Each row is a point on a tangle of strands that fork and nearly touch. The rows are in no order.
(in the rows, 128 means zero)
Two points are linked if the straight distance between their rows is under 137. Some points are linked to none.
z40: 175; 178; 130; 173; 78; 174; 127; 87; 105; 105; 172; 124; 110; 154; 121; 110; 136; 108; 138; 106; 87; 142; 97; 122; 133; 175; 142; 117; 111; 174; 137; 113; 100
z441: 125; 106; 145; 104; 162; 101; 94; 162; 159; 161; 91; 102; 152; 147; 106; 121; 152; 146; 132; 139; 114; 121; 126; 121; 140; 121; 176; 115; 157; 126; 158; 169; 163
z600: 130; 162; 121; 90; 102; 173; 148; 123; 131; 111; 88; 131; 115; 142; 131; 152; 134; 111; 121; 106; 162; 168; 124; 192; 136; 105; 118; 138; 99; 112; 121; 80; 129
z969: 134; 51; 117; 141; 184; 102; 111; 150; 110; 155; 144; 133; 129; 86; 87; 131; 128; 145; 114; 120; 150; 90; 105; 128; 104; 80; 117; 128; 128; 113; 146; 196; 128
z307: 141; 114; 111; 89; 174; 196; 152; 140; 70; 110; 100; 151; 145; 107; 119; 189; 176; 167; 135; 148; 160; 134; 116; 103; 115; 134; 125; 124; 129; 126; 122; 93; 127
z30: 188; 156; 113; 147; 123; 150; 135; 76; 67; 97; 162; 124; 153; 121; 135; 123; 95; 151; 89; 130; 116; 181; 143; 157; 132; 125; 143; 91; 125; 134; 126; 118; 106
z450: 130; 197; 174; 151; 115; 145; 148; 123; 113; 153; 95; 190; 124; 142; 156; 102; 123; 93; 120; 192; 65; 123; 129; 149; 138; 119; 129; 146; 152; 139; 146; 76; 125
z360: 103; 83; 108; 148; 118; 109; 128; 161; 184; 124; 147; 133; 81; 146; 103; 96; 158; 152; 140; 97; 170; 89; 91; 114; 140; 149; 99; 168; 109; 138; 69; 180; 106
z139: 114; 110; 103; 87; 167; 140; 133; 149; 104; 140; 112; 88; 89; 144; 125; 175; 194; 144; 114; 73; 148; 144; 96; 49; 136; 174; 94; 107; 122; 142; 106; 129; 154
z358: 125; 112; 109; 140; 152; 145; 175; 157; 123; 102; 147; 119; 149; 139; 131; 169; 131; 162; 140; 123; 90; 146; 143; 149; 114; 82; 89; 136; 137; 107; 144; 131; 115
z655: 121; 134; 164; 121; 146; 104; 121; 128; 174; 145; 72; 147; 126; 110; 125; 123; 144; 105; 81; 85; 92; 177; 124; 161; 123; 97; 145; 138; 117; 109; 88; 128; 111
z79: 124; 122; 125; 180; 113; 119; 148; 162; 125; 137; 184; 88; 127; 146; 90; 141; 117; 164; 156; 113; 127; 132; 159; 96; 130; 116; 110; 111; 135; 149; 133; 199; 142
z737: 108; 60; 101; 147; 69; 124; 118; 132; 145; 101; 141; 144; 131; 93; 148; 146; 154; 92; 177; 107; 180; 87; 104; 96; 106; 161; 101; 117; 115; 141; 118; 137; 116
z724: 140; 130; 88; 71; 134; 146; 138; 131; 126; 140; 83; 138; 170; 111; 109; 155; 148; 120; 140; 153; 152; 123; 101; 158; 133; 101; 135; 116; 135; 137; 157; 114; 172
z246: 93; 158; 130; 107; 134; 153; 147; 163; 155; 133; 74; 96; 144; 156; 143; 160; 100; 94; 130; 148; 118; 117; 149; 146; 115; 93; 145; 142; 122; 130; 153; 116; 104
z870: 127; 95; 175; 166; 138; 92; 87; 115; 98; 114; 143; 131; 161; 122; 175; 80; 88; 116; 121; 138; 123; 131; 172; 104; 140; 104; 170; 113; 133; 85; 178; 109; 95
z58: 155; 116; 140; 108; 95; 108; 112; 138; 129; 158; 102; 148; 117; 92; 139; 97; 120; 104; 125; 134; 149; 115; 142; 132; 161; 113; 152; 79; 135; 115; 141; 128; 134
z170: 92; 155; 116; 59; 157; 166; 125; 160; 146; 143; 82; 116; 131; 169; 133; 132; 170; 125; 112; 58; 138; 130; 132; 142; 133; 141; 164; 154; 97; 118; 98; 97; 144
z938: 135; 107; 107; 131; 176; 178; 165; 152; 82; 100; 147; 155; 138; 125; 137; 166; 132; 183; 127; 116; 126; 135; 153; 127; 120; 104; 94; 114; 141; 111; 109; 91; 108
z24: 71; 156; 121; 107; 151; 135; 121; 175; 128; 168; 100; 175; 145; 138; 97; 91; 99; 120; 106; 109; 122; 108; 153; 187; 104; 68; 134; 161; 115; 135; 106; 139; 144
z982: 123; 66; 77; 86; 155; 118; 110; 126; 134; 128; 134; 129; 156; 126; 165; 136; 157; 161; 148; 100; 160; 138; 144; 92; 140; 136; 124; 89; 115; 94; 133; 84; 132
z700: 182; 181; 151; 154; 103; 120; 117; 74; 84; 119; 145; 154; 140; 122; 138; 80; 101; 100; 87; 136; 118; 182; 158; 166; 155; 96; 139; 92; 128; 121; 127; 105; 116
z335: 63; 167; 130; 106; 129; 98; 118; 164; 192; 157; 80; 152; 154; 153; 108; 84; 119; 99; 106; 153; 131; 129; 143; 174; 108; 71; 132; 166; 117; 143; 113; 178; 125
z277: 141; 180; 114; 136; 95; 144; 173; 125; 130; 119; 119; 141; 84; 134; 140; 137; 83; 94; 114; 175; 122; 135; 146; 191; 141; 82; 72; 152; 143; 121; 141; 104; 137
z354: 153; 134; 166; 163; 128; 68; 78; 142; 170; 136; 146; 122; 145; 117; 143; 141; 150; 110; 132; 145; 89; 153; 117; 90; 150; 163; 138; 107; 152; 139; 127; 131; 108
z168: 122; 159; 172; 105; 177; 175; 180; 127; 72; 124; 103; 135; 141; 143; 134; 121; 147; 167; 99; 143; 90; 148; 154; 128; 126; 131; 179; 150; 129; 117; 122; 103; 146
z592: 131; 133; 189; 163; 128; 129; 169; 146; 109; 123; 103; 188; 129; 123; 136; 110; 143; 112; 142; 177; 65; 116; 123; 123; 134; 123; 123; 153; 166; 132; 158; 127; 114
z867: 103; 69; 70; 100; 129; 142; 138; 147; 114; 125; 155; 131; 148; 131; 80; 128; 168; 147; 178; 118; 145; 106; 105; 138; 136; 119; 90; 143; 132; 127; 135; 144; 185
z530: 93; 143; 172; 112; 153; 145; 136; 140; 117; 138; 57; 136; 62; 109; 101; 123; 121; 78; 87; 127; 144; 114; 116; 156; 141; 128; 120; 177; 100; 116; 99; 91; 125
z508: 134; 90; 155; 172; 91; 93; 133; 126; 131; 131; 129; 114; 138; 77; 91; 148; 127; 110; 152; 163; 118; 119; 117; 102; 107; 131; 108; 138; 140; 160; 140; 206; 139
z686: 194; 179; 132; 177; 126; 152; 152; 118; 54; 106; 172; 160; 150; 154; 144; 135; 127; 145; 107; 153; 100; 172; 128; 118; 136; 117; 153; 89; 147; 149; 150; 141; 79
z644: 138; 110; 172; 121; 156; 104; 148; 120; 95; 108; 99; 96; 101; 106; 131; 109; 152; 148; 111; 164; 125; 156; 152; 112; 158; 135; 133; 118; 135; 93; 150; 122; 153
z534: 114; 127; 110; 78; 134; 135; 124; 93; 152; 114; 131; 73; 152; 167; 146; 126; 167; 165; 138; 72; 121; 144; 116; 110; 111; 193; 139; 125; 131; 112; 107; 119; 161
z19: 113; 126; 88; 88; 102; 98; 123; 118; 180; 136; 109; 95; 131; 119; 124; 99; 119; 117; 121; 106; 173; 143; 129; 172; 135; 115; 123; 127; 105; 95; 87; 139; 148
z255: 132; 182; 105; 149; 86; 152; 102; 145; 113; 129; 129; 104; 123; 142; 162; 145; 70; 86; 120; 125; 166; 95; 134; 162; 116; 142; 147; 123; 106; 153; 112; 114; 89
z712: 123; 110; 145; 136; 124; 125; 123; 99; 122; 118; 126; 133; 132; 97; 128; 128; 92; 127; 134; 143; 118; 98; 132; 159; 106; 133; 109; 155; 129; 125; 112; 99; 134
z108: 146; 145; 157; 184; 135; 77; 85; 118; 154; 122; 192; 128; 159; 124; 141; 119; 103; 98; 141; 141; 77; 142; 138; 105; 139; 144; 128; 132; 132; 141; 122; 129; 81
z76: 145; 102; 79; 99; 118; 138; 115; 110; 135; 107; 145; 91; 185; 143; 160; 153; 164; 166; 152; 108; 148; 142; 130; 98; 111; 157; 127; 86; 131; 115; 136; 109; 138
z962: 164; 154; 122; 161; 92; 166; 150; 145; 109; 118; 150; 160; 112; 105; 128; 179; 120; 114; 146; 133; 118; 116; 101; 141; 108; 126; 105; 113; 136; 153; 143; 124; 80
z309: 136; 103; 118; 122; 89; 60; 78; 86; 193; 127; 174; 117; 123; 113; 162; 97; 109; 108; 135; 117; 138; 143; 137; 120; 152; 149; 128; 108; 127; 114; 105; 115; 132
z560: 96; 123; 124; 146; 139; 126; 103; 133; 129; 141; 167; 121; 157; 133; 121; 171; 148; 167; 158; 77; 109; 125; 124; 71; 89; 170; 102; 110; 119; 150; 83; 117; 125
z903: 168; 153; 130; 157; 111; 135; 140; 145; 155; 140; 138; 162; 120; 126; 116; 154; 109; 118; 126; 109; 101; 116; 91; 158; 108; 121; 143; 124; 122; 140; 118; 156; 71
z141: 113; 116; 105; 71; 154; 133; 111; 107; 114; 141; 119; 109; 113; 115; 113; 168; 124; 135; 118; 106; 196; 95; 80; 109; 95; 174; 105; 133; 110; 125; 100; 118; 164
z932: 85; 173; 141; 113; 99; 114; 124; 127; 206; 154; 92; 124; 114; 150; 92; 77; 110; 110; 108; 140; 136; 118; 121; 176; 116; 119; 153; 180; 115; 157; 82; 175; 135
z102: 106; 200; 117; 113; 45; 130; 101; 129; 108; 140; 102; 148; 127; 121; 125; 76; 89; 67; 113; 129; 150; 141; 177; 155; 129; 105; 146; 111; 94; 145; 130; 119; 136
z339: 137; 118; 171; 113; 183; 121; 125; 93; 108; 164; 88; 132; 113; 94; 121; 157; 138; 135; 77; 115; 111; 163; 120; 155; 104; 124; 155; 129; 107; 103; 85; 116; 139
z889: 106; 137; 81; 118; 123; 150; 156; 191; 168; 126; 142; 104; 140; 176; 110; 155; 153; 150; 182; 124; 125; 91; 108; 115; 119; 134; 145; 140; 125; 154; 131; 158; 123
z16: 185; 117; 124; 156; 121; 116; 108; 125; 96; 99; 161; 203; 169; 125; 175; 99; 130; 117; 141; 175; 109; 159; 144; 86; 186; 104; 106; 85; 153; 131; 159; 79; 92
z2: 126; 172; 157; 155; 150; 117; 131; 189; 135; 149; 116; 131; 138; 149; 156; 167; 89; 117; 103; 167; 98; 131; 162; 131; 133; 85; 140; 134; 139; 123; 151; 124; 89
z971: 92; 92; 106; 58; 214; 156; 155; 120; 101; 136; 104; 76; 128; 140; 97; 124; 158; 133; 98; 99; 116; 124; 125; 136; 146; 105; 116; 177; 133; 95; 116; 115; 155
z39: 120; 89; 149; 149; 128; 105; 103; 131; 143; 121; 144; 91; 117; 151; 136; 88; 153; 170; 147; 97; 120; 114; 149; 83; 135; 166; 150; 118; 138; 106; 128; 151; 114
z82: 108; 95; 72; 115; 132; 131; 152; 173; 140; 125; 143; 119; 142; 148; 93; 112; 134; 146; 162; 132; 145; 72; 115; 140; 133; 108; 133; 137; 148; 123; 141; 186; 145
z608: 147; 200; 128; 125; 93; 168; 144; 74; 147; 112; 147; 93; 105; 152; 129; 127; 123; 113; 140; 159; 96; 138; 106; 135; 134; 147; 160; 119; 118; 172; 161; 105; 133
z660: 188; 148; 130; 146; 75; 156; 127; 103; 96; 117; 130; 109; 115; 122; 120; 137; 158; 132; 127; 92; 131; 159; 96; 110; 125; 179; 145; 78; 132; 147; 121; 150; 121
z832: 100; 80; 90; 81; 138; 124; 129; 111; 132; 133; 142; 119; 113; 134; 144; 102; 139; 169; 138; 109; 165; 119; 155; 134; 150; 126; 121; 107; 105; 81; 125; 63; 154
z836: 136; 90; 97; 146; 90; 144; 133; 103; 95; 98; 166; 93; 178; 120; 138; 133; 150; 155; 164; 121; 134; 152; 153; 83; 127; 134; 99; 82; 129; 138; 140; 120; 144
z629: 92; 72; 106; 81; 181; 65; 79; 90; 163; 168; 108; 105; 101; 109; 116; 99; 123; 122; 110; 128; 162; 98; 95; 117; 139; 132; 125; 153; 109; 121; 95; 152; 156
z63: 91; 173; 160; 142; 92; 150; 129; 135; 144; 139; 80; 175; 88; 121; 122; 104; 99; 80; 92; 118; 129; 126; 134; 174; 122; 111; 108; 175; 105; 132; 89; 104; 118
z187: 86; 189; 115; 119; 105; 186; 129; 154; 134; 126; 103; 140; 137; 172; 166; 128; 99; 97; 137; 167; 115; 96; 140; 149; 117; 114; 146; 156; 117; 157; 160; 75; 138
z446: 97; 137; 100; 70; 174; 153; 140; 113; 105; 122; 148; 83; 113; 144; 109; 194; 150; 160; 125; 90; 172; 128; 106; 74; 110; 186; 78; 119; 109; 141; 100; 106; 153
z207: 107; 127; 155; 123; 148; 105; 105; 129; 186; 140; 107; 141; 145; 144; 147; 133; 130; 108; 128; 111; 72; 157; 122; 146; 136; 119; 123; 133; 124; 103; 87; 82; 108
z120: 125; 96; 139; 151; 146; 107; 146; 121; 140; 92; 144; 114; 156; 127; 143; 132; 112; 149; 135; 140; 92; 154; 165; 138; 122; 83; 101; 138; 150; 84; 177; 126; 109
z927: 139; 152; 162; 108; 134; 123; 133; 139; 155; 162; 77; 116; 159; 148; 104; 104; 129; 132; 126; 143; 106; 121; 129; 149; 124; 119; 188; 121; 155; 136; 179; 176; 155
z770: 149; 108; 143; 137; 164; 123; 153; 128; 127; 139; 112; 106; 97; 126; 77; 142; 157; 149; 97; 88; 104; 134; 91; 124; 112; 132; 142; 140; 122; 138; 110; 210; 134
z80: 74; 164; 120; 122; 65; 128; 105; 131; 107; 132; 77; 158; 98; 109; 119; 86; 99; 73; 113; 116; 175; 113; 168; 167; 96; 112; 129; 146; 100; 140; 111; 117; 141
z688: 119; 163; 94; 123; 157; 110; 143; 120; 176; 155; 170; 76; 145; 146; 96; 161; 89; 157; 126; 125; 101; 132; 130; 150; 110; 126; 135; 128; 123; 129; 111; 139; 140
z586: 124; 177; 107; 120; 93; 169; 116; 139; 137; 114; 135; 150; 175; 185; 165; 100; 122; 109; 170; 148; 113; 92; 128; 138; 140; 149; 150; 129; 141; 141; 137; 83; 121
z780: 116; 111; 102; 123; 113; 145; 153; 157; 139; 121; 110; 141; 133; 162; 106; 82; 108; 138; 150; 120; 159; 60; 123; 177; 117; 96; 146; 154; 127; 106; 139; 182; 130
z910: 174; 142; 192; 155; 92; 68; 132; 101; 118; 111; 145; 147; 90; 101; 148; 84; 142; 100; 112; 181; 133; 171; 148; 115; 201; 123; 117; 106; 163; 102; 172; 126; 140
z36: 118; 137; 101; 112; 130; 162; 171; 140; 113; 110; 87; 153; 104; 124; 137; 149; 95; 109; 116; 140; 149; 141; 132; 196; 129; 74; 80; 162; 119; 102; 137; 86; 132
z226: 117; 131; 132; 119; 134; 127; 138; 123; 140; 107; 82; 45; 127; 124; 137; 166; 101; 100; 108; 163; 134; 132; 138; 125; 106; 109; 134; 138; 116; 123; 141; 126; 102
z939: 120; 135; 123; 114; 140; 135; 116; 105; 118; 134; 116; 99; 122; 102; 129; 191; 106; 116; 109; 99; 155; 106; 88; 122; 71; 184; 133; 126; 103; 143; 94; 123; 117
z956: 129; 148; 102; 177; 99; 128; 138; 171; 111; 121; 199; 116; 111; 156; 122; 131; 75; 146; 155; 135; 119; 92; 159; 121; 130; 123; 116; 120; 141; 151; 136; 157; 124
z689: 145; 185; 109; 146; 67; 107; 141; 110; 159; 118; 135; 154; 106; 127; 130; 106; 77; 82; 133; 169; 127; 130; 119; 175; 143; 100; 98; 126; 140; 131; 143; 134; 132
z797: 138; 29; 126; 144; 95; 116; 134; 143; 107; 125; 135; 164; 111; 75; 130; 141; 141; 117; 142; 100; 165; 94; 121; 97; 118; 126; 118; 96; 124; 134; 135; 152; 105
z478: 123; 97; 145; 131; 185; 102; 133; 143; 175; 140; 94; 115; 107; 127; 102; 121; 150; 132; 85; 97; 115; 140; 105; 161; 121; 107; 132; 153; 132; 107; 108; 188; 110
z239: 80; 98; 117; 97; 138; 75; 108; 130; 190; 149; 83; 105; 106; 114; 121; 93; 119; 111; 114; 132; 171; 104; 127; 136; 149; 108; 128; 152; 107; 111; 106; 144; 143
z811: 117; 56; 89; 118; 116; 118; 128; 133; 146; 131; 117; 139; 156; 107; 98; 131; 198; 137; 170; 101; 120; 136; 87; 120; 124; 123; 85; 136; 142; 139; 140; 165; 174
z667: 168; 161; 138; 167; 96; 105; 133; 119; 134; 107; 144; 164; 141; 137; 160; 98; 97; 67; 144; 180; 106; 129; 139; 130; 144; 100; 88; 122; 164; 114; 196; 142; 111
z413: 87; 164; 116; 91; 157; 169; 130; 137; 179; 150; 103; 92; 97; 173; 114; 156; 144; 125; 93; 77; 130; 113; 100; 119; 111; 152; 184; 158; 92; 152; 104; 153; 133
z978: 177; 118; 113; 131; 105; 127; 111; 86; 107; 107; 168; 184; 162; 115; 158; 89; 132; 130; 157; 127; 112; 139; 123; 131; 154; 125; 115; 88; 147; 142; 129; 82; 115
z391: 138; 116; 188; 185; 98; 100; 147; 127; 128; 120; 139; 139; 126; 122; 97; 90; 140; 119; 151; 165; 82; 122; 129; 118; 130; 129; 117; 152; 161; 145; 172; 194; 134
z406: 182; 149; 115; 176; 106; 185; 166; 147; 54; 115; 147; 169; 125; 112; 137; 184; 129; 147; 113; 156; 141; 136; 127; 107; 118; 113; 130; 105; 130; 159; 133; 115; 81
z281: 114; 142; 165; 103; 138; 190; 132; 108; 123; 109; 126; 148; 132; 152; 124; 131; 158; 135; 151; 110; 105; 105; 114; 143; 99; 184; 148; 197; 112; 126; 130; 66; 153
z900: 142; 150; 151; 191; 145; 127; 135; 120; 98; 100; 191; 133; 136; 148; 143; 138; 115; 116; 134; 149; 48; 149; 136; 115; 120; 142; 100; 147; 124; 154; 110; 104; 95
z188: 117; 73; 176; 150; 133; 67; 134; 113; 151; 144; 139; 178; 84; 90; 126; 73; 131; 135; 130; 156; 104; 127; 136; 112; 146; 113; 133; 150; 141; 89; 157; 129; 136
z576: 176; 155; 172; 161; 93; 112; 139; 85; 92; 121; 145; 125; 115; 146; 118; 59; 97; 120; 115; 130; 118; 136; 140; 159; 139; 123; 151; 109; 156; 105; 159; 158; 135
z348: 145; 132; 106; 150; 89; 133; 103; 117; 113; 106; 159; 179; 173; 155; 162; 79; 123; 105; 184; 131; 110; 91; 119; 140; 131; 145; 128; 120; 149; 135; 142; 90; 118
z875: 149; 132; 177; 144; 156; 132; 162; 113; 70; 97; 134; 122; 131; 131; 131; 108; 150; 175; 102; 174; 93; 171; 170; 117; 142; 130; 155; 118; 152; 97; 139; 121; 134
z91: 115; 154; 138; 149; 191; 150; 145; 147; 105; 160; 155; 132; 117; 120; 109; 157; 114; 175; 142; 152; 87; 104; 136; 102; 89; 152; 135; 153; 134; 176; 112; 118; 142
z979: 141; 116; 137; 124; 102; 57; 57; 119; 190; 136; 110; 86; 133; 102; 157; 147; 117; 95; 120; 143; 145; 133; 124; 95; 143; 157; 140; 110; 136; 138; 122; 149; 136
z112: 99; 90; 111; 83; 177; 107; 107; 101; 106; 160; 133; 110; 107; 103; 90; 120; 138; 132; 130; 122; 149; 90; 95; 110; 125; 168; 108; 143; 123; 132; 104; 120; 174
z961: 111; 88; 107; 102; 216; 166; 171; 150; 73; 134; 115; 110; 117; 121; 76; 155; 159; 132; 119; 125; 111; 108; 107; 124; 124; 111; 110; 163; 130; 126; 137; 151; 134
z781: 144; 136; 163; 137; 131; 132; 146; 114; 94; 134; 108; 126; 150; 141; 108; 82; 90; 152; 126; 143; 104; 114; 161; 159; 111; 108; 176; 126; 157; 105; 182; 169; 145
z539: 103; 97; 119; 136; 115; 73; 90; 106; 201; 115; 150; 130; 152; 125; 169; 96; 127; 112; 151; 120; 118; 136; 118; 133; 128; 140; 121; 141; 123; 101; 78; 98; 105
z98: 118; 37; 116; 129; 159; 125; 127; 156; 78; 156; 143; 149; 127; 72; 104; 152; 153; 141; 135; 116; 159; 98; 128; 85; 127; 104; 103; 104; 131; 142; 139; 159; 145
z21: 119; 73; 143; 147; 113; 93; 112; 126; 127; 137; 173; 154; 101; 73; 139; 145; 144; 128; 159; 147; 136; 121; 142; 57; 168; 151; 76; 90; 124; 154; 115; 102; 150
z393: 155; 189; 112; 93; 138; 171; 155; 138; 98; 141; 107; 171; 113; 135; 110; 135; 127; 176; 99; 143; 149; 170; 152; 144; 165; 103; 156; 89; 133; 128; 95; 78; 135
z270: 117; 146; 117; 145; 115; 173; 125; 114; 113; 132; 168; 147; 159; 105; 117; 182; 147; 153; 157; 118; 131; 137; 109; 99; 100; 168; 84; 139; 115; 171; 99; 83; 134
z597: 99; 104; 103; 153; 98; 122; 123; 162; 157; 112; 163; 132; 97; 137; 133; 125; 139; 123; 160; 85; 176; 83; 107; 112; 122; 167; 107; 152; 115; 122; 72; 127; 89
z580: 113; 88; 152; 151; 173; 99; 129; 175; 148; 140; 118; 136; 118; 125; 105; 124; 104; 139; 118; 133; 135; 97; 130; 136; 116; 81; 127; 157; 135; 100; 148; 198; 81
z877: 180; 153; 120; 181; 135; 105; 132; 114; 85; 91; 173; 168; 168; 130; 176; 111; 109; 83; 134; 189; 107; 159; 145; 106; 169; 97; 77; 115; 159; 133; 189; 123; 96
z782: 106; 152; 156; 81; 159; 183; 163; 111; 103; 131; 95; 141; 130; 145; 119; 112; 143; 140; 126; 138; 106; 129; 142; 156; 131; 130; 155; 185; 135; 131; 124; 76; 174
z509: 111; 152; 128; 76; 136; 136; 126; 111; 163; 135; 79; 86; 150; 170; 148; 115; 175; 137; 120; 82; 115; 157; 138; 135; 135; 154; 166; 120; 124; 109; 108; 91; 162
z986: 131; 94; 71; 114; 96; 94; 122; 108; 173; 125; 135; 102; 127; 128; 120; 139; 133; 144; 128; 83; 172; 134; 91; 151; 124; 139; 115; 115; 116; 114; 98; 169; 136
z356: 143; 116; 110; 61; 165; 182; 127; 146; 103; 127; 86; 173; 150; 119; 118; 150; 175; 137; 151; 143; 160; 119; 102; 127; 142; 133; 128; 133; 119; 131; 133; 77; 154
z42: 134; 83; 181; 154; 117; 69; 124; 91; 119; 118; 151; 122; 69; 99; 143; 81; 135; 128; 131; 145; 126; 149; 154; 112; 171; 132; 116; 122; 128; 90; 157; 105; 129
z457: 93; 117; 165; 103; 183; 137; 114; 105; 92; 158; 79; 121; 86; 83; 124; 121; 131; 119; 84; 116; 154; 143; 132; 134; 112; 133; 130; 147; 107; 107; 83; 73; 147
z933: 128; 154; 97; 127; 107; 159; 126; 118; 141; 110; 151; 95; 131; 133; 149; 182; 93; 95; 128; 114; 163; 103; 93; 138; 80; 165; 132; 141; 90; 141; 106; 111; 96
z14: 164; 131; 83; 97; 107; 159; 164; 130; 107; 112; 126; 137; 151; 122; 125; 143; 113; 151; 154; 185; 155; 128; 139; 146; 144; 100; 100; 98; 153; 130; 166; 123; 148
z316: 161; 117; 112; 136; 96; 125; 150; 106; 82; 112; 160; 128; 149; 102; 117; 117; 115; 159; 150; 165; 135; 129; 164; 108; 139; 113; 106; 90; 151; 144; 172; 143; 159
z96: 104; 202; 118; 147; 95; 137; 154; 109; 182; 124; 144; 115; 111; 179; 118; 91; 78; 128; 97; 114; 106; 122; 121; 183; 111; 117; 153; 171; 115; 146; 105; 163; 118
z796: 162; 145; 140; 124; 127; 159; 128; 103; 103; 128; 104; 93; 113; 125; 131; 178; 153; 137; 114; 87; 144; 140; 101; 90; 93; 207; 168; 95; 121; 149; 110; 129; 127
z34: 119; 139; 130; 116; 96; 186; 113; 109; 108; 106; 159; 146; 145; 149; 125; 159; 158; 140; 160; 80; 151; 117; 105; 124; 97; 196; 119; 173; 99; 122; 112; 82; 153
z683: 99; 156; 146; 149; 95; 101; 96; 132; 153; 112; 121; 124; 131; 168; 160; 54; 91; 88; 125; 136; 122; 116; 156; 135; 157; 124; 140; 146; 117; 122; 121; 116; 86
z725: 131; 118; 132; 127; 162; 165; 178; 145; 96; 138; 129; 126; 103; 133; 73; 156; 169; 152; 133; 118; 102; 130; 105; 127; 123; 117; 128; 130; 142; 160; 139; 185; 150
z433: 154; 94; 121; 96; 150; 91; 101; 134; 141; 146; 136; 140; 98; 82; 132; 174; 164; 150; 126; 145; 159; 145; 130; 75; 178; 133; 87; 72; 131; 137; 111; 110; 147
z827: 136; 138; 188; 158; 153; 94; 101; 129; 107; 119; 134; 115; 156; 116; 169; 100; 103; 110; 95; 151; 140; 189; 181; 119; 143; 99; 162; 106; 150; 77; 180; 107; 112
z704: 165; 174; 98; 176; 84; 156; 110; 151; 91; 106; 174; 122; 109; 171; 161; 114; 62; 96; 141; 148; 139; 75; 131; 126; 140; 133; 126; 117; 134; 164; 151; 124; 89
z846: 108; 70; 119; 120; 126; 66; 81; 91; 152; 135; 121; 103; 150; 120; 155; 77; 98; 145; 109; 99; 154; 113; 144; 121; 103; 112; 181; 113; 122; 84; 146; 170; 121
z28: 137; 43; 161; 172; 93; 79; 113; 132; 150; 123; 129; 137; 103; 72; 120; 120; 140; 117; 132; 124; 144; 108; 116; 97; 113; 129; 123; 127; 121; 141; 153; 208; 117
z11: 135; 136; 145; 113; 140; 137; 146; 110; 118; 109; 99; 67; 107; 106; 132; 165; 138; 135; 117; 180; 132; 161; 140; 107; 139; 141; 117; 121; 121; 135; 133; 109; 128
z623: 139; 94; 91; 80; 176; 107; 95; 153; 161; 158; 108; 108; 94; 128; 133; 165; 174; 147; 111; 95; 130; 164; 99; 92; 158; 159; 94; 90; 138; 120; 97; 137; 154
z29: 110; 168; 169; 144; 144; 100; 90; 178; 127; 149; 105; 122; 145; 131; 144; 132; 80; 106; 95; 135; 134; 151; 189; 121; 141; 80; 158; 106; 131; 109; 154; 142; 102
z499: 125; 69; 157; 138; 122; 64; 78; 102; 146; 132; 147; 119; 148; 98; 165; 100; 104; 128; 130; 126; 153; 113; 154; 92; 127; 129; 188; 115; 133; 97; 193; 149; 124
z482: 145; 163; 109; 107; 123; 192; 134; 131; 94; 119; 105; 151; 104; 137; 127; 146; 148; 141; 99; 93; 176; 152; 138; 155; 153; 119; 128; 110; 110; 102; 99; 69; 129
z101: 118; 156; 104; 101; 120; 175; 135; 166; 165; 131; 127; 113; 121; 173; 122; 176; 176; 141; 157; 90; 137; 119; 85; 112; 112; 166; 169; 138; 100; 165; 140; 143; 133
z182: 133; 69; 82; 130; 90; 85; 126; 114; 191; 115; 124; 113; 132; 116; 128; 130; 167; 144; 150; 103; 130; 146; 95; 136; 129; 126; 98; 126; 141; 115; 122; 194; 162
z321: 147; 181; 124; 160; 87; 126; 131; 115; 164; 127; 150; 140; 117; 157; 123; 116; 68; 101; 110; 134; 113; 128; 104; 186; 115; 101; 137; 140; 137; 145; 133; 172; 96
z661: 100; 112; 150; 126; 188; 116; 112; 151; 138; 152; 138; 124; 148; 128; 118; 169; 135; 153; 136; 127; 89; 121; 129; 76; 97; 160; 117; 121; 131; 151; 99; 118; 116
z196: 146; 169; 150; 182; 152; 139; 126; 130; 78; 146; 191; 133; 128; 107; 130; 166; 104; 172; 112; 166; 90; 139; 140; 96; 107; 147; 130; 124; 135; 167; 99; 109; 117

Follow the links from the first point to the second, and from the first to the third. Name the last point that the two ways share.
z80 / z98 / z309 | z655
z309 / z961 / z737 | z478
z36 / z2 / z24 | z689
z24 / z927 / z875 | z321
z188 / z846 / z900 | z644
z971 / z63 / z797 | z478
z870 / z782 / z277 | z246

A fork is a point with three links. Follow the links from the first point to the second and name the forks in between, in order.
z36 / z875 | z689, z246, z644
z870 / z335 | z246, z689, z321
z98 / z281 | z478, z655
z956 / z811 | z939, z141
z889 / z623 | z82, z141
z413 / z14 | z76
z508 / z979 | z797, z478, z655
z832 / z623 | z76, z82, z141
z102 / z797 | z655, z478
z139 / z780 | z141, z82

A fork is a point with three links, a tip a point with one. Leave the first point through the second and follow the links. Name the first fork or tip that comes.
z782 / z281 | z655
z441 / z927 | z321
z316 / z14 | z120
z82 / z867 | z141
z903 / z962 | z441
z120 / z358 | z76
